A landscape with many valleys, sampled at points; each row gives a point and its height.
From any point a ball takes the steepest step (drop divided by distance) to one of its 3 nearest points. It stops when none of these is lower. Distance is the straight distance between rows; heights are no part of it.
Mozoz: [ 14   6  17   9  53 -37 -48 108 -53  69  -4  45  52 -23 -27  13 -70   0
  -3 -52]  h=7.53
vutap: [-22  -4  34 -25 -37 -73  25  42  55 -11 -45 -56 -50  29  11   6  69  -3
  15 -62]  h=6.78
fuz: [ 32 -16   3 -27  24 -36  -7  37   1  20   9  51  21 -28 -14   9 -27 -37
  -2 -21]  h=6.80
Mupo: [ 22  -1 -25  -5  22   3  -7  24  -4  39   3  44  13 -23 -11   8 -45 -19
  24   0]  h=7.42
levan: [ 15  -1 -16  31  25  69 -17 -64 -19 -12   2  -7  49   2 -22 -26 -26  52
  -3  34]  h=2.11
temiv: [ 18 -10  11 -18  14 -55 -25  72   0  57 -13  28  18 -20 -27   0 -43 -21
  17 -28]  h=7.30
Bida: [ -7   9  13  30 -10  64   5 -63 -12 -25   3 -30 -10  26   6 -12   6  35
 -18  40]  h=2.54
gilat: [-48  32 -15  35 -57  48  19 -53  18  26  -9  -7 -44  33  23  -9  30  26
  46  45]  h=3.05
Gif: [ 12   6  -6  -2  44  -4 -44  37 -48  25  12   5  78   9 -33   5 -51  38
  -8  -6]  h=7.28
fosu: [-42  20   9  11 -54   6  41 -27  29   4 -14 -35 -77  16  24   3  75   8
   3  14]  h=4.48
tal: [ -1  11 -35   5  23  73  10 -73 -10 -22  -2  49   9 -24   3  -8 -27  -3
   9  37]  h=2.29
Zodo: [-29 -19  15 -14  11 -35  24   8  47 -33 -16 -60 -98  -8  27   3  74 -12
 -47 -43]  h=2.07
Koz: [ 24   2  21  17  -4  24  14   1 -28 -43  12 -44  -8  30  17   0   7   9
 -48  15]  h=3.92
mumif: [ 19   9  11  40   8   5 -39  -7 -45  18   2 -50  78  32 -41 -13  -8  84
   7  18]  h=4.49
tatiz: [ 17   2   4  21   0  -6 -32  30 -48  21   7 -28  63  51 -18  -2 -17  66
  -4  11]  h=4.82
sev: [ -6  16 -20  30  -3  57 -20 -37 -12  11  -4 -19  39  30 -12  -8 -14  58
  29  32]  h=1.98
lelib: [ 28 -28  20 -34   1 -84  -7  57  20 -12   2   6   2 -18  -8   6   2 -43
  -6 -45]  h=6.51
tiza: [-24 -13  -5 -34   2 -12   8 -45  48 -17  -2  31 -50 -42  15   3  21 -49
  24 -20]  h=3.37
Rol: [-40   4  -2  -7 -52   2  13 -33  46  25 -14   5 -48  -7   6   1  31 -16
  52  12]  h=3.21
Meke: [ 15 -19  23 -19 -26 -81   1  75  11   8 -15 -15  15  16  -6   8   9 -15
   3 -31]  h=5.16
dif: [-30  21 -14  17 -18  53  26 -62   5 -11   7  20 -29   2  17  -1  12   4
   5  39]  h=2.20
fad: [ -3  30 -55  21  36  69 -36 -16 -12  43 -11  20  40 -12 -24  -1 -41  18
  42  28]  h=4.84
kan: [  5  -5   5  -1 -26  -1  24   5  -4 -11   6  -4 -19  12  19   0  25  -5
 -12   4]  h=4.67
tugo: [-27  16 -26  30 -13  80   4 -73   0  -5   0  11  -6  18   7 -13  -3  30
  30  51]  h=1.99
Vake: [ 27  -9   1 -16  14 -34  -9  55 -30  18  12  25  35   4 -12   7 -31  -9
 -15 -11]  h=5.56
nuput: [ 42 -29  29 -18   5 -65  20  69  -2 -42  14 -29   2   2  16  11  32 -28
 -63 -50]  h=2.18
buz: [-18  -2 -10   1 -34   0  21 -23  24   4   4   2 -32  -1  12   1  24 -16
  17   7]  h=3.78
kes: [  0  -1  -2   5   3 -18 -30  63 -37  43   3   1  59  31 -20   6 -34  33
   3   1]  h=6.40
rapu: [-55  26 -18  22 -30  58  29 -87  21  -4  -5  22 -58 -19  20 -12  25  -2
  10  52]  h=2.37
gol: [-39   7   1   9 -39  12  37 -32  21 -12  -1 -23 -68  -5  26   6  55  -5
  -6   8]  h=4.26
Vapag: [ 13  -1  37  30  15  63   9 -58 -26 -43  11 -48   1  15  -4 -15 -10  13
 -53  33]  h=2.42
Penoz: [-18  26   4  25 -30  51  20 -50   2 -18  -2 -33 -46  26  27  -1  30  16
 -13  39]  h=2.17
pesa: [ 45 -15   3 -22  66 -42 -16  62 -55   7  24  55  53 -18 -17  23 -55 -21
 -43 -26]  h=7.88
tapi: [ 32 -18  18 -24  14 -71 -11  80 -12  20   5  20  38  -6 -21  12 -27 -21
  -9 -31]  h=6.65
Bevus: [ 32  -8  13 -14  44 -48 -23  90 -25  46   9  49  32 -28 -20  14 -50 -26
  -3 -38]  h=7.32
zogum: [ 15   3 -12  14  16  42  -9 -27 -25 -14   8   2  38  13  -3 -13 -27  30
  -7  23]  h=2.63
moti: [ 15  21 -44  13  69  78 -31 -51 -30  10  -9  32  55 -20 -31  -8 -43  21
  19  26]  h=4.91
sineg: [-24  12  23 -10 -51 -29  29  13  33  11 -20 -36 -53  16  21   5  64   5
  14 -10]  h=4.83
ralav: [ 40 -13  23   9  20   3 -21  12 -48 -15  12 -38  55  32 -10  -2 -22  48
 -42  14]  h=1.14
mupu: [ -5   0 -18 -11   5  28  24 -52  27 -23  12  51 -28 -42  11   4   5 -38
   1   8]  h=2.95
posov: [ -9  22 -13  33 -31  47  -2 -29 -10   9  -2 -25   7  51   8  -5   8  55
  38  41]  h=1.38
Bol: [ 18  -1   9   2 -36 -21  13  46 -14  13   2 -26  12  37  11   5  14  18
   5  -2]  h=5.85
lelaz: [ 37   5  -4  76  23  38 -40 -51 -51   8  -5 -40  84   2 -59 -43   3  83
 -15  25]  h=5.09
Simos: [-42  -6   3 -16 -14 -17  14 -29  46 -31  -5 -24 -82 -28  21   2  58 -17
 -22 -19]  h=3.73
Tob: [-26 -22  -7 -28  13 -17   6 -37  42 -39   9  17 -49 -45  17  -4  31 -49
  -5 -27]  h=3.63
loz: [-39   8 -34  15 -25  47  23 -68  34  35  -5  45 -36 -25  12  -6   2 -17
  58  34]  h=3.02
gid: [-36  10  -7  14 -19  28  35 -47  18 -31  12  -9 -65 -19  19   3  37 -17
 -28  17]  h=4.47
ved: [ 47  -8  22  -6  22 -32  13  42 -36 -41  27 -24  25  22  17   8 -12  -4
 -70 -13]  h=6.02
viz: [-33   7 -24  19 -41  29  21 -46  16  24  -2  23 -34  -6  14  -2  19  -6
  45  28]  h=2.87
lev: [-43  17 -30  10   1  58  26 -90  34 -17   7  54 -53 -53  20  -7  18 -36
   7  37]  h=2.59
per: [ 18  11 -32   0  53  36 -27  -1 -28  26   1  37  43 -14 -17   8 -49  15
  10  10]  h=4.92
Fam: [-14 -11   3 -20 -34 -23   4   3  57  42 -28  13 -27 -14   3  -4  -6 -27
  65 -11]  h=4.04
lumek: [ -1  -8  -4 -11  -9  -3  25 -18  16 -22  15  27 -21 -29  17   7  20 -37
  -8  -5]  h=3.45
Sol: [ -1  10  -4   6  38 -13 -54  86 -60  60   4   9  73  10 -27   9 -57  29
   2 -30]  h=7.22
Mezo: [-54  28 -10  16 -39  29  30 -58  26  -4  -9 -18 -82   0  32   0  54   1
  -8  37]  h=4.45
Ter: [ 15  -6  16 -12 -23 -61  -4  85 -10  42 -13  -1  37  28 -14   6  -9   3
   8 -11]  h=1.34
dero: [ -2   1 -12   2 -25   2  11  -2  22  35   1  28  -6 -11  -1  -2  -9 -10
  39   9]  h=3.36
nopa: [-42  -7   8 -49 -24 -31 -10  -1  73  -3 -27   2 -48 -14   9  -2  11 -47
  64 -36]  h=7.01
munil: [ 22 -10   3 -16   8 -21  18  20 -17 -20  21  17  13 -10  14   4  -5 -22
 -28 -13]  h=4.97
ful: [  2 -19  14 -14 -31 -44  19  21  23  -8  -6 -14 -27   2   9   0  33 -18
  11 -31]  h=6.20
buzu: [  3 -32  25 -24  -3 -61  21  41  29 -42  -4 -39 -44  -5  17   3  50 -22
 -26 -54]  h=4.27
vek: [ -9  16  22  39   9  91   3 -82 -15 -47  -2 -39 -23  14   1 -24   6  18
 -41  57]  h=2.83
rekos: [ 41 -10  10  -8  32  -2  -7  15 -34 -34  30   5  42   2  -1   2 -31  -1
 -56   4]  h=4.85
mefef: [ -5 -12  19 -37 -37 -56  -2  45  45  26 -32  -3 -20   7  -6   5   0 -24
  55 -30]  h=4.86
sudak: [ -8  -7   9 -33 -12 -32  -7  14  43  12 -13  17 -24 -23  -6   4  -4 -39
  42 -19]  h=3.17
gapa: [-56  40 -22  36 -16  64  34 -86  21 -28  -6 -27 -92 -11  24  -8  46  -7
 -42  63]  h=4.52
Givi: [ 39   5 -20  -7  84  37 -27 -11 -55 -14   6  39  64 -30 -24   2 -57  21
 -29  10]  h=5.23
makat: [-30  -8  18 -33 -41 -46   4  20  49  -6 -33 -20 -41   0  15   7  32 -25
  43 -33]  h=6.25
vuna: [ 23  -4  25  -6 -28 -45  22  49 -13 -13   7 -27   1  26  12  10  31  -3
 -23 -15]  h=7.43
fuve: [ 25  -9  -3  -3  14   5   2  11 -21  -9  20  19  31   6   0   3 -28   0
 -22  11]  h=3.33
Biki: [ 34 -14  26  -5  18 -60 -17  89 -64   7  12 -10  66  39  -4  11 -34  19
 -49 -16]  h=7.08
Rutil: [  5  33 -38  46  56  73 -59 -59 -43  28 -19   5  83 -29 -60 -20 -26  50
  36  20]  h=4.96
vok: [ -8 -20  27 -38 -12 -75   5  50  38 -33 -20 -28 -22   9  10  12  37 -28
   4 -61]  h=5.44
zoseb: [  4  12 -21  25   2  21 -34   9 -29  27   1 -20  55  37 -24  -8 -30  55
  22  18]  h=3.23
dabil: [-21  -1   7 -58 -20 -58 -22  44  81  -8 -33  -1 -37 -10   6   4 -27 -59
  56 -53]  h=7.49
lomo: [-11   2 -25   7  -8  32  19 -40  10   7   9  35 -10 -20   8   2  -2 -17
  21  24]  h=2.55
seve: [  1 -20   3 -42   9 -43  -4   3  41  -7  -1  24 -17 -33  -7   5   1 -55
  18 -34]  h=1.60
Kipi: [ -8  13  -1  15 -42   9   8   6  -9  22   3 -22   2  53   9  -3  14  34
  25  27]  h=3.03
Fudo: [ 26  -4   1  20  49  32 -32 -25 -44 -11  11 -14  68   6 -30 -13 -30  54
 -27  16]  h=3.68
fela: [  9 -10  20  10  -2 -23  30  17  -2 -39  22 -36 -36   2  19   6  34 -30
 -57 -30]  h=5.55
lepu: [ -3  15 -33  15  19  25 -41  27 -25  58  -2  16  49   2 -20   3 -49  21
  34   4]  h=4.44
zab: [ 38 -28   8 -41  37 -57  -5  33   5 -18  18  32   8 -36  -9  10 -18 -55
 -25 -34]  h=7.21
fab: [ 57 -17  35  -7  21 -57  -2  77 -48 -29  22 -25  39  31   9  12 -22   7
 -80 -26]  h=6.62
Kovit: [ 17   1 -23  -5  26  32   5 -22 -15 -19  16  42  20 -16   2  -1 -21 -12
 -18  14]  h=1.39
geb: [ 26  -6  14  28  33  56  -6 -56 -25 -37   6 -18  35  -1 -12 -24 -28  38
 -38  32]  h=1.59
nuri: [-25 -31   6 -48  15 -52 -11  14  58 -50  -6   2 -49 -24  22  10  24 -49
  -2 -63]  h=3.54
Kuril: [-27   6   3   7 -59   0  27 -13  15  28 -11 -12 -33  25  15   1  43   7
  46  11]  h=3.75

For each start below, name the point where the ball stops.
Bevus -> Kovit
Mozoz -> posov
moti -> posov
Gif -> posov
temiv -> Kovit
per -> posov
